A landscape with many peaks, sampled at points; each row gives a point and its height.
From any point a climber steps to the highest of the 2 points nearest to it. It stops when none of these is higher. Distance is the straight distance between rows; heights are no part of it.
K515 (h 224): [ 97 160 144 146 159 120 144 169  66  87 150  80 149 118 163 149 123 141
 136 119]
K829 (h 502): [150 135 159 128 142  60 111 199 184 130 131  95 114 146  94 155 155 156
 142 106]
K118 (h 117): [150 157 168 139 191 142 144 175 154 111 190  86 112 109 174 172  91 120
  97 133]
K265 (h 462): [156 157 159 109 102 106 150 142 153 101  89  37 184 172 134 136 130  87
  90 120]
K32 (h 108): [ 61 101 116 123 126 118  78 130 157 140 158 170 177 122 130  96  91 156
 115 154]
K760 (h 272): [159 130  85  88 129 184 154 162  93 110  98  65 184 163 146 129  98 103
 138 133]
K770 (h 476): [145 104 186 118 129 158  97 187 206 127 142  97 104 181 171 109 140 106
 107  83]
K48 (h 455): [161 131 183 132 124 187  97 148 200 132 135 125  92 168 192  99 127  99
  78  92]
K497 (h 302): [ 75  87 138 123 155 177 129 154 126 110 186 107 109 129 184 116 115 100
 138 112]
K177 (h 419): [127 120 141 126 173  87 102 181 208 148 133 110 113 111 132 139 144 113
 132 104]
K656 (h 410): [156 100 109 140  82 120 131 128 116 145 161 132 140 156  84 134  91 171
 130 182]
K31 (h 333): [ 98  70 120  96 114 154 134  84  88 125 118 173 160 129  85  83 137 171
 117 167]
K284 (h 114): [ 47 103 124 131 163 136  91 137 179 136 177 152 146 110 152  97  97 125
 120 135]
K291 (h 90): [113  93 140 118  64 104 117 177 145 133 148 155 146 182 121 115 120 168
 133 137]
K208 (h 77): [108 142 171 170 101  98 122 161 115 111 166 134  89 186 160 130 149 135
 114  94]
K861 (h 144): [155 117 114  85  98 101 160 148 110 118  82 140 164 172 114 158 166 120
 135 148]
K200 (h 95): [ 70 122  93 121 148 116 109  89 159 142 114 180 150  62 124 111 113  97
 156 118]
K772 (h 397): [ 88 129 131 118  85  99 134 144  51  86  95 140 148 175 136 147 171 143
 148 144]
K538 (h 491): [163 129 100 108 100 142 165 173 108  95 116  80 109 210 109 121 146 113
 164 124]
K967 (h 530): [138 186 127 134 128 122 153 125 101 105 125 110 110 143 144 142 139 112
 119  96]
K867 (h 329): [154  83 131 108 105 115 118  98 190 184  95 126  77 130  75 119 190 110
 131 136]
K301 (h 162): [ 77 110 112 162 133  96 112 101 120 137 124 133  66 103 112 119 160 125
 170  97]
K339 (h 118): [168 182 144  93 146 103 161 115  91 117  89 152 186  92 109 182 149 115
 119 137]
K478 (h 365): [117 135  95  79 131 151 108 148 162 130  98 145 221 120 175 128 103 108
 121 131]
K587 (h 123): [143 166 127  99 126 106 173 119  65  97  85 149 197  93 122 166 137 100
 153 137]
K420 (h 307): [130 120  85  80 153 161 128 169 153 111 108  86 207 140 137 120  99  86
 158 135]
K424 (h 244): [129 108 146 144 180 103 139 164 154 132 219 108  69 107 129 160 108 135
 142 132]
K662 (h 346): [ 99 102  95 116 135 147 158 178 161  84 118 120 117 161 142 114 160  93
 200 114]
K102 (h 140): [138 125 125 156  89 130 110 122 131 154 146 162 130 127 137 131  89 160
 100 160]
K2 (h 136): [138 132 110  87  96 113 174 143 103  88  65 154 165 147 123 156 170  89
 174 141]
K88 (h 110): [120 181 149 113 141 109 150  96 103 115  77 182 137  50 136 153 161  82
 149  96]
K850 (h 41): [131 162 137 160  98 125 130 110  29 106 133 116 138 148 146 149 112 157
  94 157]
K681 (h 259): [155 186 166 127 123  67 106 139 186 148 128 132 106 116 117 163 168 150
 112  98]
K116 (h 545): [152 177 172 116 145  72 110 188 179 137 130  99 154 129  94 163 139 177
 117 130]
K456 (h 107): [178 164 124 132 136 131 151  88  89 143  92 161 186  87 132 170 125 122
  85 182]
K561 (h 128): [ 93  78 140 162 133 190 111 126 105 103 201 117 135 165 109  92  49 173
 138 158]
K235 (h 152): [160 126 121 107  85  98 140 149 115 144 126 131 140 176 113 148 138 141
 116 145]
K487 (h 441): [123 124 122  83 102 172 167 160 115  76  90 116 121 188 168  92 168 131
 158  97]
K864 (h 158): [104 133 136 135 188  97 142 162 168 129 137 133  93  92 151 141 153  90
 164  80]
K845 (h 521): [125 152 124 118 140  64 135 176 185  97  89 146 118 120 122 156 184 125
 185 104]
K61 (h 559): [109 118 146 189 116 170  67 109  75 133 160 130  78 139 148 121 109 155
 106 135]
K521 (h 17): [167 195 134  88 157 132 128 110 120 110  75  99 182  60 128 157 119  73
 142 102]
K852 (h 511): [141 187 130 121 123  95 163 116 100 113 110 135 140 127 122 160 160 117
 136  99]
K500 (h 177): [145 132 121 150 111  69 140 104 115 170 147 149 102  91  83 145 128 176
 132 163]
K468 (h 293): [ 41  83 127 121 172 175 130 132 152 104 166 127 101 124 150  89 128  90
 157 101]
K193 (h 209): [ 92 142 116 145 164 124 123 149  40  91 129  77 144 114 131 152 114 152
 155 128]
K773 (h 175): [ 76 143 117 136 162  97 121 123  99 122 120 140 127  55  94 140 137 151
 193 110]
K838 (h 157): [106 116 114 147 102  96 124 107 127 160 120 153  82 122 125 119 163 127
 144 110]
K550 (h 130): [ 85 151 123 148 179 143 124 145 121 110 138 128 175  71 197 146  86 106
 125 124]
K395 (h 499): [145  94 154 125 127 158 116 174 197 142 154 133  83 172 154  91 139 114
 131  82]
K881 (h 320): [159 102 144 129 105  91  91 114 196 183 105 147  79 120 107 134 169 116
 105 118]
K728 (h 433): [ 71 119 103 137 152  68 120 156 172 109 127 157 130  93 101 134 135 136
 198 112]
K999 (h 290): [115  83 149 141 135 178 115  93 159 109 158 167  76 130 153  49 100 162
 116  92]
K751 (h 31): [131  96 109  55 113 154 143 120 171 122 100 176 185 138 121  96 128 144
 120 140]
K403 (h 241): [188 127 178 147  97  73  97 147 179 145 138 108  95 171  91 154 141 147
 103 116]
K419 (h 120): [145 189 150 142 188 147 146 158 143 110 154 101 134 122 177 164 113 106
  87 114]
K498 (h 404): [ 87 105 114 172 175 114 110 130  97 128 189  94  73  92 113 131 117 140
 155 119]
K255 (h 33): [135 169  99 135 122 127 173 104  43 114 115 104 155 126 135 143 114 123
 136 135]
K629 (h 345): [ 82 100 101 108 124 148 112  70  97 130 135 150 147 119  80  81  99 150
 143 163]
K437 (h 292): [139  91 129 120 124 174 113  83 192 144 149 176  81 118 134  50 106 155
 114 102]
K283 (h 47): [159 108 103  79 120 165 150  99 118 148  87 151 195 115 118 128 133 102
 114 156]
K144 (h 92): [165 111  98 117 111 172 118 100 147 164 139 147 154 130 116 114  82 144
  98 186]
K8 (h 287): [153 125  86  77 133 159 141 144 120 103  72  89 190 144 143 133 118  85
 152 129]
K647 (h 353): [ 59 118 134 147 125  94  51 128 138 143 135 174 131  95 143 128 139 164
 109 129]
K18 (h 276): [ 72  88 124  94 131 171 107 104 110  75 107 145  97 132 134  63 162 157
 151  89]
K429 (h 57): [164 159 101 132 132 148 130  87 124 162 105 136 127  97 154 140 117  92
 100 134]
K664 (h 228): [113  99  99 140 162 101 138 175 153 124 201 110 141 132  96 134  81 142
 150 147]
K82 (h 38): [149  92  94  44 143 173 128  91 173 118  92 135 187 125  99  90 102 131
 115 151]
K385 (h 50): [162 106  98  85 131 178 160  80 101 151  71 163 171  91 119 126 144  59
 139 143]
K146 (h 253): [167 112 148 162 162 113 104 156 191 149 177  96 100 112 113 146  97 139
 112 133]
K406 (h 32): [144 127 108 133 123  94 170  93  77 150 108 159 132 108  94 158 164 127
 132 149]
K590 (h 260): [172 128 118 143 142 151 108 113 159 154 126  70 121 107 125 122  93 107
 108 143]
K278 (h 461): [ 91 153 161 145  93  64 128 170  97  96 130 135 124 171 136 150 157 169
 127 117]
K730 (h 266): [154 126 118  99 122 134 121 129 156 141  79  94 116 145 122 127 163  84
 135 107]
K319 (h 254): [147 121 141 116 128 123 122  92 176 167  78  72 155  98 135 117 118  88
  96 143]
K348 (h 424): [159 152 151  90 114 180 112 142 157 115  88  87 181 168 187 110 123 106
  78 125]
K788 (h 249): [186 104 160 150  75 107 107 137 158 156 145 132  81 199  93 139 137 158
 124 116]
K757 (h 430): [150 120 148  96 116 183 138 187 149  92 141 108 130 201 165  87 123 127
 127 103]
K886 (h 143): [111 175 176 177 173 134 147 143 122 107 200 119  68 114 168 151 112 129
  96 122]
K782 (h 340): [163  95 119 106 117  94 143 101 157 151  71 105  95 131  67 137 187 100
 145 146]
K112 (h 112): [195 170 125 106 128 113 159 110  88 131  95 128 176 120 100 183 128 140
  90 164]
K198 (h 15): [158 171 155  88 136 114 142 113 148  93  54  74 187  89 121 154 126  67
 121 119]
K152 (h 240): [134 133 143 144 189 123 166 161 112 117 209  88  77 114 131 146 111 133
 156 126]
K457 (h 124): [ 73  81 140 114 152 193 112 134 106  91 183 114 134 159 127  72  81 152
 139 135]
K40 (h 514): [141 184 162 144 128  78 125 190 153 138 162 135 143 142 117 162 123 184
 127 128]
K960 (h 101): [108  94 143 104  91 133 108 108 164 126 147 192 152 140 118  75  88 201
  99 168]
K723 (h 121): [ 92  87 145 127 164 201 119 112 134  91 182 134 121 130 152  54  68 142
 111 119]
K231 (h 18): [168 110  55 117 149 149 137  95 117 159 112  98 116  94  93 129 110  94
 160 130]
K379 (h 271): [141 139 118 155 134  97  97 134 190 174 150 167 124  88 129 145  94 160
 100 139]
K161 (h 374): [ 58  96  91 109 130 116 129 147 144  98 127 144 164 141 112 110 117 121
 178 138]
K127 (h 145): [119 103 136 135  93 129 117  96 110 160 123 178 130 107 138 126 138 148
  97 168]
K471 (h 160): [184 120 126 110 100  98 121 126 137 157  98 120 164 137 102 155 141 139
  94 164]
K408 (h 470): [106 130  99 112 145  58 118 180 194 122 107 166 144  97 103 147 151 134
 182 117]
K190 (h 21): [171 133  51 123 154 151 140  80 109 154 123 111 144  77 112 138  79 108
 133 148]
K527 (h 216): [ 92 110  80 132 140  88 131 146 151 124 159 141 153 136  77 119  87 147
 160 158]
K274 (h 74): [136  98 126 114  96 168 136 136 125 123 145 125 119 175 137  84  94 159
 136 124]
K563 (h 68): [191 110 144 123 106 205 125 117 149 122 135 113 119 166 141  93  68 150
 107 130]
K586 (h 325): [124  65 147 100  91 152 147 100  83 111 116 165 132 150 111  81 155 182
 108 146]
K615 (h 317): [113  85 156  90  93 176 130  98  78  99 102 166 155 140 150  86 141 177
  86 146]
K828 (h 150): [114 208 169 148 150  90 134 153 165 126 155 140 110 111 161 149 155 136
 107  77]
K628 (h 504): [156 165 140 130  99 113 126 135 133 115 127 129 121 172 145 143 153 115
  92  99]
K726 (h 255): [160 110 148 173  76 118 135 125 117 145 166 133  59 186  97 125 128 147
 147 120]
K651 (h 19): [163 126  92  98 152 129 133  84 139 140  69 105 144  59  91 145 133  69
 161 122]
K238 (h 22): [167 161 103 119 175 134 134 104 120 138  97 108 128  64 124 150 120  89
 160 109]
K759 (h 14): [142 142 139 101 132 118 164 106 161 106  51  52 168 104 126 135 137  55
 147 111]
K96 (h 589): [ 93 110 122 176 128 125  64 108  82 130 155 137  79 110 122 124 127 150
 120 132]
K189 (h 40): [127 161 141 167  95 136 150  63  68 134 119 151 110 119 152 140 149 122
  73 144]
K980 (h 183): [108 137 126 153 120  71 124 121  79 143 143 137 127  89  89 152 115 183
 139 153]
K978 (h 450): [111 135 148 109 115  53 148 134 113 117  84 201 166  77 116 169 173 131
 157 136]
K927 (h 99): [ 61 132  95 123 142 111 113 124 151 103  94 178 152  65 131 113 120  77
 187 113]
K174 (h 492): [154 116 169  84  83 118 162 124 167 120  60  80 171 181 106 122 173 102
 104 150]
K717 (h 369): [143  84  84  83 108 128 152 114 131 149 102 161 156 152  75 120 146 140
 142 168]
K430 (h 382): [130  87  72  93 110 144 165  84 102 151 131 164 163 136  62 116 121 143
 141 181]
K583 (h 529): [149 107 147 142  90 173 144  98 124 149 139 135  43 162 120  84 137 143
 141  94]
K357 (h 453): [165 109 186 104 132 189 121 185 184 100 137  76 129 197 163  99 127 117
 113  91]
K268 (h 129): [117 148 112 113 114  96 169 130  65  79  83 137 163 124 126 156 145 114
 177 136]
K335 (h 489): [171 118 125 134 145  99  98  88 189 182 101 107 119  72 101 142 130 112
 105 144]
K351 (h 88): [183 123  96 123 111 177 149  86 112 160 110 131 147 117 110 129  94 136
  84 203]
K359 (h 490): [145 192 138 101 127  91 161 125 116  94  84 157 136 112  98 174 190 112
 166 105]
K452 (h 115): [174 140 159 160 171 149 135 171 136 114 203  83  96 143 150 173  79 119
 111 143]
K415 (h 429): [139 152  98 164 157 127 133 103 134 171 155 135 103  61 118 138  96 151
 130 150]
K705 (h 352): [164  74  95  88 106 112 146 112 142 143  85 131 133 143  48 137 175 119
 148 167]
K211 (h 20): [157 184 126 116 200 147 133 118 130 118  99  79 147  56 132 145 113  68
 147  94]
K818 (h 332): [116 116  89  87 154 147 120 173 170 116 132 120 207 137 152 121  85 114
 127 136]
K888 (h 533): [119 109  96 137 115 133 124  86 128 167 150 151 107 103 116 106 104 131
 132 141]
K632 (h 289): [146 142 120 138 119 142 128 110 141 156 123 130  91 140 150 106 149 101
 116 101]
K353 (h 91): [ 48 108  90 115 158 153  95  79 127 127 119 166 147  91 110  82 108 101
 162 129]
K80 (h 256): [158 127 134 143 148 133 138  93 178 151  94  41 136  93 128 125  84  89
  93 138]
K19 (h 446): [166 205 123 150 167 151 124  99 143 145 112 107 104  85 141 158 111 119
  78 127]
K848 (h 197): [ 71 102  87 129 127  71 128 110 120 119 119 162 139  89  77 146 140 147
 182 154]
K657 (h 104): [ 61 103 141 103 123 140  83 100 154 135 141 190 157 128 116  59  91 176
 108 152]
K712 (h 261): [156  90 116 168 106 146 139 126 132 157 178 112  47 169  78 105 113 125
 164 109]
K386 (h 146): [129 190 166 184 153 120 130 135 137 119 172 140  80 122 154 141 140 134
  89  91]
K944 (h 304): [ 82 110 134 162 123 117 109 140 155 150 156 144 101 122 154 108 130 123
 126 106]
K166 (h 36): [142 160 122 128  94 140 164 121  32  99 122 103 167 157 156 145 105 134
  99 159]
K41 (h 149): [132 114 154 168  93 111 129  82 113 177 126 188 105 117 122 134 165 142
  87 156]
K732 (h 168): [ 72 127 104 161 166 106 120 115 112 115 126 132  93  63 110 133 142 112
 186  97]
K785 (h 294): [125  95 110  91 105 128 116 158 181 139 111 142 133 156 117 110 133 136
 141 127]
K585 (h 54): [180 133  92 127 145 152 142  55 111 174 100 135 122  78 119 146 142  94
 114 148]
K393 (h 132): [109  77 145 182 125 143 109 141 133 120 213 130 124 169 115 124  58 166
 141 155]
K440 (h 477): [160 140 158 125 110 112 104 149 169 136 111  98 128 173 148 131 139 109
  84 122]
K941 (h 300): [130  95 123 105 112 141 117 112 184 158 147 173  95 136 108  70 131 155
 131 110]
K514 (h 78): [131 111 122 119 123 184 128 146 156 132 164 130 140 142 141  90  93 135
 128 128]
K817 (h 258): [146 118 148 111 110 106 130 116 181 149  77  66 139 133 125 124 142  86
 115 119]
K310 (h 106): [ 88 146 126 121 127 100 127 122 124 109  83 172 149  61 146 145 144  90
 174 105]
K565 (h 238): [101  85 131 157 157 101 135 169 136 119 214 116  96 122 111 137 104 141
 154 136]
K909 (h 335): [ 50  91 127 145 143 124  51 124 138 129 149 162 111 125 128 112 148 145
 134 108]
K137 (h 53): [170 134 105 114 137 175 158  59  85 158  81 145 129  97 128 134 163  65
 118 127]
K614 (h 66): [176 129 136 150 129 224 137 131 128 124 142 109 115 154 167 106  68 124
  99 135]
K49 (h 372): [ 77  86 116 141 138 155 102 136  82 104 161 110  90 156 104  98 127 139
 165 123]
K97 (h 284): [137 154 120 140 142 108 119 118 167 158 117 149 100 105 164 130 149 110
 116  91]
K455 (h 49): [137 143 128 177 114 119 149 139  81 116 157 107  96 155 135 127 109 135
 122 122]
K722 (h 370): [ 95  96 125 103 130 135 151 208 151  93 144 114 124 189 160 114 146 111
 167 113]
K17 (h 517): [166 115 102 143 116 131 108  81 158 186 128 146  84  96 106 116 121 116
 109 135]
K754 (h 207): [ 64 105  81 127 133  70 113 121 127 128 144 142 132 133  55 119 112 154
 171 166]
K293 (h 310): [154  97 139 123  80 116 105 120 181 173 131 174  82 145 109 104 154 145
 114 118]
K609 (h 277): [138 157 137 155 147  88  90 127 204 172 131 158 102  86 157 135 123 138
 102 116]
K820 (h 438): [171 191 116 149 170 144 136 100 132 172 133 116  92  65 114 150 108 137
 115 138]
K467 (h 428): [ 79 139 138 127 100  69 131 170  82  75 102 142 157 147 139 157 156 154
 156 118]
K394 (h 296): [140 130 138 168 118 117 117 139 144 152 150 134  81 150 149 118 123 123
 110 104]
K321 (h 432): [110 146 160 142 106  60 105 150  65 113 131 142 128 143 112 166 154 190
 115 143]
K916 (h 420): [104 148 134  83  98 165 170 144 102  81  77 145 152 180 178 114 169  96
 151 101]
K842 (h 503): [186 103 112 136 130 149  96  67 170 190 106 104 104  91 102 125 118 112
  94 161]
K855 (h 421): [112 152 147 189 169 129 128 124 139 153 172 128  79  72 134 141 101 160
 123 131]
K147 (h 463): [198 101 159 101  85 147 145 115 124 148 107 118 124 190  84 121 172 140
  99 143]
K378 (h 35): [164 147 131 141 124 108 184  80  78 147 100 165 116 114  92 156 195 110
 100 126]
K900 (h 282): [ 74  97 130 115 122 166 127 109 140 117 119 149  83 127 153  58 157 135
 145  80]
K169 (h 402): [122 113 116 100 121 160 145 194 140 103 131 103 165 180 172 112 121 131
 138 124]
K110 (h 270): [152 161 148 125 131  65  92 143 194 152 107 159 138 101 153 151 151 137
  93 112]
K519 (h 135): [135 109 136 176 104 134 112 150 138 136 178 145 134 149 126 134  64 172
 103 159]
K90 (h 87): [ 81 109  90 101 158 169 125  85 164 143 136 160 146 107 117  58  88 119
 153 131]
K242 (h 278): [158  93 115 127 107 120 112 156 160 151 139 116  97 164  98 115 121 138
 141 122]
K707 (h 24): [115 130  89 128 128 115 149  84  40 117 113 123 138  88  85 146 122 132
 164 156]
K569 (h 392): [134 156 114  94 125 129 122 127 140 121  82 158 219  93 178 148 117  83
 127 124]
K269 (h 469): [111 172 154 114 115  66 160 151 105  88  81 170 156 106 118 169 181 122
 170 117]
K979 (h 480): [180 102 180  89  79 139 152 108 144 131  81  78 140 181 100 102 158 115
  96 150]
K682 (h 16): [155 101  85 104 152 122 130 105 155 134  88  76 136  98  77 129 124  79
 167 130]
K919 (h 475): [162 160 144 133 144 104 111  88 178 156  95  90 106  98 120 138 147 108
  86 117]
K180 (h 393): [ 99 121 144 138  94  74 108 129 105 135 121 172 171 115 135 155 134 179
  96 174]
K156 (h 173): [182 155 132 152 114  79 121 123 143 169 145 153 110  92  88 163 116 178
 104 161]
K946 (h 235): [121 148 136 143 171 126 176 176  85  91 185  87 114 137 144 147 116 123
 139 121]
K330 (h 354): [ 60 101  91  93 125 137 126 115 106 107 130 145 166 148  95  87 101 144
 158 159]
K503 (h 413): [130 155 129  94 121  95 130 135 127 123  82 187 197  75 154 166 135 108
 132 122]
K846 (h 319): [ 78 129 129 142 149 153 143 148 116 116 125 116  99 134 182 110 156  83
 151  84]
K131 (h 315): [ 92 107 104  98 102 106 101 138 197 153 135 187 146 133 118 109 133 149
 133 134]
K123 (h 465): [155 126 109  74  99 164 163 159 127  88  72  97 112 196 117 106 176 111
 171 119]
K346 (h 411): [124 134 147 139  91  49 138 134  95 131 125 166 142 139 121 162 156 178
 105 156]
K363 (h 83): [ 99 117  89 112 126 166 126 118 154 150 137 147 162 117 144  90  84 121
 130 134]
K939 (h 414): [ 99 129 143 182 185 138 126 128 108 140 199 101  65  81 143 138 109 133
 132 123]
K767 (h 427): [ 83 176 155 133 135  80 117 150 101 117 110 145 160  94 147 157 139 174
 149 124]
K100 (h 194): [100 148 121 156 152 109 108 136  58 118 137 105 138  96 104 154 115 180
 153 141]
K369 (h 457): [148 133 196 146 111 113  93 138 208 131 126  77 119 171 142 120 147  98
  76  97]
K821 (h 60): [195 173 118 171 136 157 142 124  99 124 151  92  87 155 120 154  85 125
  99 139]
K502 (h 267): [160 100 117 122 139 152 109 138 176 155 134  86 100 143 120 109 115 107
 122 121]
K37 (h 400): [155 147 155  77  92 174 137 150 132 110  96 131 157 184 178 104 141 122
  95 104]
K227 (h 445): [160 152 143 106 122 148 125 146 141 106 100  42 181 171 160 127 104  89
  82 135]
K545 (h 153): [104 114 151 153  94  79 118  90 113 166 125 176  75 120 125 131 170 149
 113 129]
K499 (h 39): [ 88 125 133 111  98 162 120 111  73 121 100 144 157 128 174 117 139 127
 119 132]
K911 (h 248): [148 100 130 158 179 133 121 149 172 152 193 107  81 108 144 139 107 115
 119 117]
K791 (h 257): [170 151 114 104 123 191 150 147  91 106 121  71 156 194 158 127 100 104
 105 138]
K720 (h 311): [ 68 119 147 136 155 177 118 146  87  98 154 102 105 145 199 110 142  96
 131 104]
K292 (h 30): [113 128 109 108 119 140 133  83  94 143 101 162 180  81 152 140 116 111
 127 149]
K106 (h 355): [ 81 105 123 137 128 177  98 140  64 104 135 112  98 161 142 105 158 136
 158 106]
K626 (h 318): [ 51  83 121 137 126 121  99 147 152 122 145 149  97 132 129  95 152 132
 162 112]
K199 (h 595): [126 163 131 139  93  79 161 128  68 114 136 128 102 170 112 154 171 148
 125 117]
K982 (h 67): [ 70 148 156 145 131  90 114 171  81  83 134 112 134 156 179 144 166 127
 130  93]
K233 (h 395): [137  96  79 129 105 135 145  93  95 140 155 138 145 151  68 111  79 168
 136 186]
K75 (h 401): [ 76 112  97 131 152  99 128 160 140 114 137 131 141 109 130 136 115 128
 161 120]
K885 (h 330): [ 93 117 103 134 131 132 153 152 115 110 120 117  96 150 141 117 153  95
 174 100]
K391 (h 139): [ 95 168 180 176 174 133 105 153  92 103 174 115 105 105 183 152 112 151
  94 130]
K281 (h 46): [108 144 125 161 115 146 123 114  52 123 139  97 120 142 148 123 117 133
 119 130]
K742 (h 27): [132 126  99 127 132 118 153  73  83 147  94 171 171  38 116 154 122 103
 138 158]
K325 (h 71): [181 108 143 108  91 183 141 118 136 139 131 149 117 164 131  91 110 161
 106 130]
K775 (h 487): [127 166 150 139 106  68 136 183 123 113 141 129 147 164 146 152 135 164
 107 120]
K119 (h 555): [ 85 106  98 154 128 129 107  87  85 141 137 130 113 103 120 110 124 137
 139 135]
K492 (h 25): [185 158 100 105 156 112 159 104  96 126 104 103 137  85  92 159 122 107
 160 129]
K299 (h 185): [ 76 128 112 123 138  76 114 120  88 101 100 151 160  71  97 158 137 149
 186 136]
K856 (h 82): [105 106 160 152  88 117 121 183 129 121 153 134 117 188 142 118 126 155
 138 109]
K687 (h 96): [ 84  86 141 100  82 125 106 144 155 119 143 170 159 160 123  85 110 189
 126 140]
K799 (h 37): [150 179 136 145 122 125 173  66  68 121 120 146 120 108 122 154 179 113
  92 115]
K381 (h 23): [155 155  87 127 145 130 152  79  93 150 111 132 150  48 120 149  98 127
 139 151]
K995 (h 336): [ 72 108 126 149 148 160  65 146  71 103 149 119 117 141 156 121 140 137
 128 119]
K222 (h 279): [ 52  86 104 104 170 177  92 120 111  76 120 135  95 148 115  66 153 140
 177 106]
K322 (h 97): [143 115 108 102  90 142 133 118 120 151 127 167 185 132 130 118 108 146
 103 175]
K904 (h 556): [122  99 155 184  97 177 110 109  83 138 154 118  84 161 128 103 100 157
 124 132]
K511 (h 34): [107 125 114  96 100 156 149 108 111 135  90 164 159 122 159 113 135 112
 131 119]
K905 (h 431): [140 137 147 111 118  79 142 121 125 131  86 198 183 106 125 173 176 126
 111 133]
K197 (h 125): [126 159 127 143 179 158 140 154 133 119 145 117 154 105 212 141  99  94
  98 120]
K573 (h 55): [170 155 135 166 160 111 144 154 121 144 185 108  91 120 103 148  95 166
 130 132]
K77 (h 444): [207 103 164 134  73 145 126 111 141 158 121 114 128 176  88 136 125 145
  89 169]
K224 (h 43): [149 113  92  71 128 173 131 108 148 141  91 107 193 116 123 126 101 112
 127 162]
K218 (h 154): [110 187 150 138 180 108 139 157 155 124 148 121 101 106 155 158 167 106
 140  64]
K60 (h 447): [ 85 175 162 125 124  85 125 116  81  99  96 159 153  91 128 160 161 138
 150 108]
K718 (h 109): [186 113 143 164 154 150 121 168 151 121 180  79 134 155 120 170  60 144
 119 162]
K755 (h 334): [ 58 108 125 118  98  99  87 130 155 138 119 177 154 116 146 113 140 139
 132 118]
K489 (h 466): [157 159 145 146 168 126 108 114 174 142 113  75  93 109 135 130 145  87
  99  85]
K739 (h 373): [ 79 114 130 145  97 110  60 122 112 137 131 173 160 113 154 131 112 172
  92 167]
K589 (h 134): [ 78 155 156 161 188 143 115 156 113 118 167 116 137  73 190 149 100 133
 104 139]
K536 (h 403): [137 158 134  87  90 167 160 126  89 100  95 134 156 188 189 116 159 100
 106 108]
K170 (h 73): [ 99 161 155 162 129 107 143 164 112 103 148 120 114 155 178 128 164 113
 117  77]
K81 (h 58): [199 172 122 179 145 131 149 126 104 138 162  93  94 127  90 160  85 163
 118 152]
K870 (h 26): [102 110  94  67 113 166 142 101 134 127 103 176 213 113 130  96 102 133
 123 152]
K476 (h 388): [ 84  86 113 171 142 123 107 129  95 122 172 112  56 135  86 104 131 138
 173 116]
K111 (h 163): [ 93 156 125 151 181 115 149 135 122 119 133 124  97  66 135 133 147  89
 183  81]
K294 (h 113): [162 183 122 110 142 118 161  77  94 126  90 162 155  72 121 159 159  91
 122 115]
K470 (h 563): [139 169 132 136  82 113 166 132  74  82 138 106 115 195 127 142 170 118
 120  96]
K907 (h 478): [152 142 170  98  86  84 150 119 156  97  81  69 186 167 115 157 176  94
  94 126]
K271 (h 286): [ 94  78 159 138 128 177 121 107 135 117 150 143  57 137 145  54 136 154
 140  68]
K991 (h 119): [ 67  97 133 132 168 191 109 134 155 122 184 140 132 123 176  84  84 118
 105 139]
K92 (h 262): [169 124 114 150 136 122  99 142 175 159 155 123 126 115 112 143  79 150
 111 153]
K645 (h 436): [149 122 161 138 137 192  83 157 218 148 141 136 118 136 183 109  92 110
  77 119]
K473 (h 251): [176 168 165 133 101  61 116 133 170 132 126 114  97 151  87 163 179 152
  92 103]
K693 (h 274): [165 129 103  87 121 159 146 125 117 125  85  80 142 157 127 121 147  87
 146 125]
K574 (h 301): [ 74  85 142 144 170 133  82 148  99 101 206 107 108 127 152 150 102 132
 133 136]
K639 (h 439): [147 129 175 149 146  83  96 167 208 141 134  84 106 146 136 135 156 104
 101  98]
K495 (h 167): [201 135 145 137 112  89 112 111 157 167 119 127 125 116  88 164 136 155
  81 169]
K917 (h 103): [149 128 108 125 112 120 150 113  88 152 111 166 184 113 125 158 116 145
  94 180]
K523 (h 63): [176 164 125 152 143 171 136 133 107 117 147  84 115 158 153 134  95  96
  98 121]
K101 (h 540): [121  93 164 163  90 167 111  79  96 151 150 139  49 150 118  80 133 166
 133 122]
K761 (h 426): [188 108 132 138  78 143 128 130 128 159 148 124 119 177 101 129  97 150
 124 162]
K641 (h 268): [178  85 109 144 121 128 123 157 157 144 153  87  69 179  64 121 116 128
 166 120]
K880 (h 285): [ 50  86 112 109 167 165 135 135 151  92 128 137 103 137 129  70 154 101
 185 108]
K387 (h 59): [166 163 122 141 114 158 135 111 119 145 122 118 128 139 149 132 108 108
  82 151]
K157 (h 28): [110  94 106 138 122 104 148  77  54 138 103 161 136  91  71 146 152 142
 156 169]
K787 (h 516): [133 100 147 135 110 162 138 149 150 138 143 132  50 166 136  83 139 119
 150  79]
K581 (h 42): [104 136 137 150 107 150 115  80  61 134 111 130 125 128 158 115 142 127
 103 137]
K67 (h 316): [ 70 110 124 139 184 143  83 168  71  87 178 110 128 127 168 149 125 131
 135 124]
K854 (h 482): [130 147 138 125 134  61 133 193 177 108 117 119 106 158 111 152 179 127
 153  97]
K697 (h 526): [147 152 121 131 106 107 166 180  90  91 143  84 123 215 123 145 138 125
 138 111]
K76 (h 29): [144 166 100 124 139 122 180 109  54 112 108 112 144  88  99 158 116 134
 170 138]
K22 (h 52): [162 123 124 162 127 108 149 166 111 127 167 103  91 166 111 133 108 152
 146 126]
K52 (h 456): [166 210 150 157 169 139 123 117 157 131 146  94  99 108 137 144 138 111
  83  94]

Two climbers start at each pair of points below. Name the first point that both come to, or write never.
K198, K294: never
K880, K457: never
K995, K222: K96
K190, K144: never
K682, K231: K281

Call two points neighbours if one is among the 2 nearest of the other. Go from one point of each pair to the other, from neighbour to neighbour, staying as high as possible. Name the lowest point that can't be avoided.
K967, K174: K37
K647, K96: K18
K116, K199: K278
K967, K199: K767
K845, K116: K854
